Each row is a point on a landscape with many peaks, with its height.
From any point a climber steps to the highest of the 5 points nearest to it. It stops when none of these is higher. Distance is the straight distance between rows; heights are no part of it.
J_15 h=181: [ 56 -10  43  -1 -22   9 -20  23  10]
J_877 h=244: [ 67  -5  14  10 -25  -1 -20  36  24]
J_661 h=369: [-41  48   5  21  12  -2  18 -37  35]
J_143 h=167: [ 18  49  25  15 -21  -3  11 -10  45]
J_17 h=474: [-64 -16   6  -6  14 -18 -10  -6 -40]
J_183 h=632: [-73  -7  33  -1  46  21   1 -36 -27]
J_27 h=209: [ 88  -9   6  16 -29   5 -21  47  16]
J_999 h=376: [ 13 -59 -22 -51 -10   2 -22   6 -85]
J_248 h=380: [ 37  24  73 -12 -23  32   7 -23  37]
J_793 h=208: [-10  43  20  16  -3  -2  15 -25  38]
J_473 h=304: [ 64 -50 -55 -39   1   5   2  30 -56]
J_100 h=374: [-62 -12 -30   9  16 -40 -14   5 -36]
J_591 h=309: [-19 -41 -72 -16   4 -39  -9  20 -53]
J_167 h=410: [-25 -10 -56  20   8 -52  -7  22  -8]
J_850 h=564: [-46   2  27   8  21  -8  -3 -18 -10]
J_916 h=339: [ 17 -52 -74 -27   4 -21  -1  20 -56]
J_915 h=279: [ 61  17  68  -3 -27  23 -15   9  30]
J_389 h=687: [-79  13  13  17  47  18  13 -40  -2]
J_561 h=234: [ 15  79 -20  22 -19 -25  22 -15  59]
J_599 h=524: [-81   2  -7  20  32 -21  -2 -18 -21]
J_777 h=334: [-34 -39 -36 -22   5 -27 -13  18 -58]
J_692 h=432: [-81  12  -6 -10  53  93  13 -78  28]
J_539 h=344: [ 53  28  23  14 -29  -4 -11  14  39]
J_861 h=224: [ 80 -35 -28   8  -6  -2  -6  57  -3]
J_134 h=428: [ -7 -47  40 -41  -6   5 -29  13 -66]
J_988 h=609: [-59  -2  55  -1  37  46   7 -40  -8]
J_235 h=138: [  7  13  26  13 -10 -13  -4   2  21]
J_504 h=486: [-53 -24  21  -6  13  -9 -16  -2 -52]
J_758 h=321: [  0 -57 -86 -42   8 -18  -2  -1 -78]
J_665 h=139: [ 53 -45 -18  -9  -9  -2 -13  44 -26]
J_314 h=450: [-36  -5   5   8   6 -29  -6   3 -14]
J_741 h=623: [-60  10  23  14  33   3   5 -34  -1]
J_199 h=166: [ 65 -36  -9   0 -13  -2 -18  51 -10]
J_919 h=253: [ 23 -38 -31 -10  -7 -17 -10  33 -31]
J_710 h=364: [ -1 -56 -31 -43  -2 -12 -22  12 -73]
J_308 h=263: [ 17 -25 -11   7  -7 -28 -16  29  -6]
J_813 h=425: [ 40  26   2  25 -19 -22  -7  15  39]
J_806 h=371: [ 32 -24 -26  12 -13 -25 -17  44   2]
J_30 h=269: [-19  68  -4  15  -4   1  28 -33  52]
J_53 h=342: [-34   6 -20  26   4 -37  -5   2   5]
J_651 h=458: [ 27  22 -14  27 -13 -29 -11  17  35]
J_577 h=266: [ 19   1  60   1 -12   8  -5 -10  13]
J_605 h=282: [ 89 -26 -52  23  -6  -3   7  63   9]
J_3 h=394: [ -6 -11 -27   8   0 -36 -14  27 -15]
J_197 h=261: [ 96 -19 -21  20 -19   1  -5  54  14]
J_326 h=210: [ 90 -53 -53 -13   6  10  18  45 -41]
J_502 h=436: [ -5 -14 -51  17   2 -48  -5  31  -3]
J_831 h=270: [ 38  36  49   5 -22  14   1  -9  39]
J_119 h=118: [ -5  59  23 -15  -9  55  45 -51  53]
J_172 h=184: [ 25 -26  46 -10 -13   4 -21  23 -21]
J_948 h=378: [ 65 -17 -55  28 -10 -22  -3  51  12]
J_928 h=352: [ 38 -67 -60 -54   1   4   0   2 -77]
J_317 h=499: [-64  19  19  -4  37  73  25 -68  26]
J_132 h=223: [ 10  66  12  14 -15  -9  20 -23  53]
J_380 h=498: [-59  35   1  18  25   2  16 -41  23]
J_188 h=514: [  6  11  80  -9  -4  42   4 -28  18]
J_291 h=515: [ 26 -26  13  -3  -8  -9 -21  27 -13]
J_266 h=55: [-19  86 -19 -23 -17  56  64 -41  64]
J_587 h=381: [ -4 -39   7 -26  -1  -9 -21  16 -51]
J_481 h=340: [ 24  41  57  -5 -21  35  20 -35  41]
J_803 h=485: [-26 -37  80 -32   9  30 -19  -7 -47]
J_231 h=375: [-37 -22 -54   9   4 -47 -11  21 -29]
J_674 h=400: [ -7 -15  49  -4   1  -2 -10   3 -17]
J_559 h=560: [-35 -13  78 -11  20  37  -2 -34  -5]
J_693 h=589: [-49  34  -3 -18  17  90  32 -66  43]
J_355 h=168: [-15  33  30   9  -2  12  12 -30  37]
J_21 h=51: [-17  71 -16 -31 -17  69  65 -43  68]
J_324 h=426: [-50 -16  -9   9  10 -34  -9   4 -29]
J_757 h=195: [ 11  70  13  -4 -15  23  35 -36  56]
J_399 h=481: [  9  31 -40  37 -13 -47  -5  13  36]
J_940 h=542: [-41  15  42 -10  23  61  17 -55  26]
J_727 h=411: [-27  20 -38  33   5 -49  -3  11   8]
J_288 h=470: [ 24  -6 -48  28  -5 -38 -10  35  14]
J_668 h=303: [ 37 -55 -10 -40 -16   3 -22  33 -55]
J_112 h=537: [ 47  23 -36  39 -20 -35 -10  35  41]
J_33 h=330: [-47  13 -32  32  15 -47  -3   1   8]
J_554 h=476: [-28  -1  46   4   9   1  -4 -14  -3]
J_138 h=502: [-33 -19  43 -14  12   0 -17  -3 -37]
J_836 h=105: [-26  60   2  -8   2  46  44 -53  47]

For each start below, name the point where the climber stops.
J_793: J_389
J_605: J_112
J_324: J_389
J_231: J_112
J_877: J_112
J_53: J_389
J_30: J_389
J_197: J_112

Two climbers start at each pair of points below. Name the first point that both come to, or write none.
J_33 and J_3: none
J_940 and J_119: J_988
J_599 and J_138: J_741
J_727 and J_591: J_112
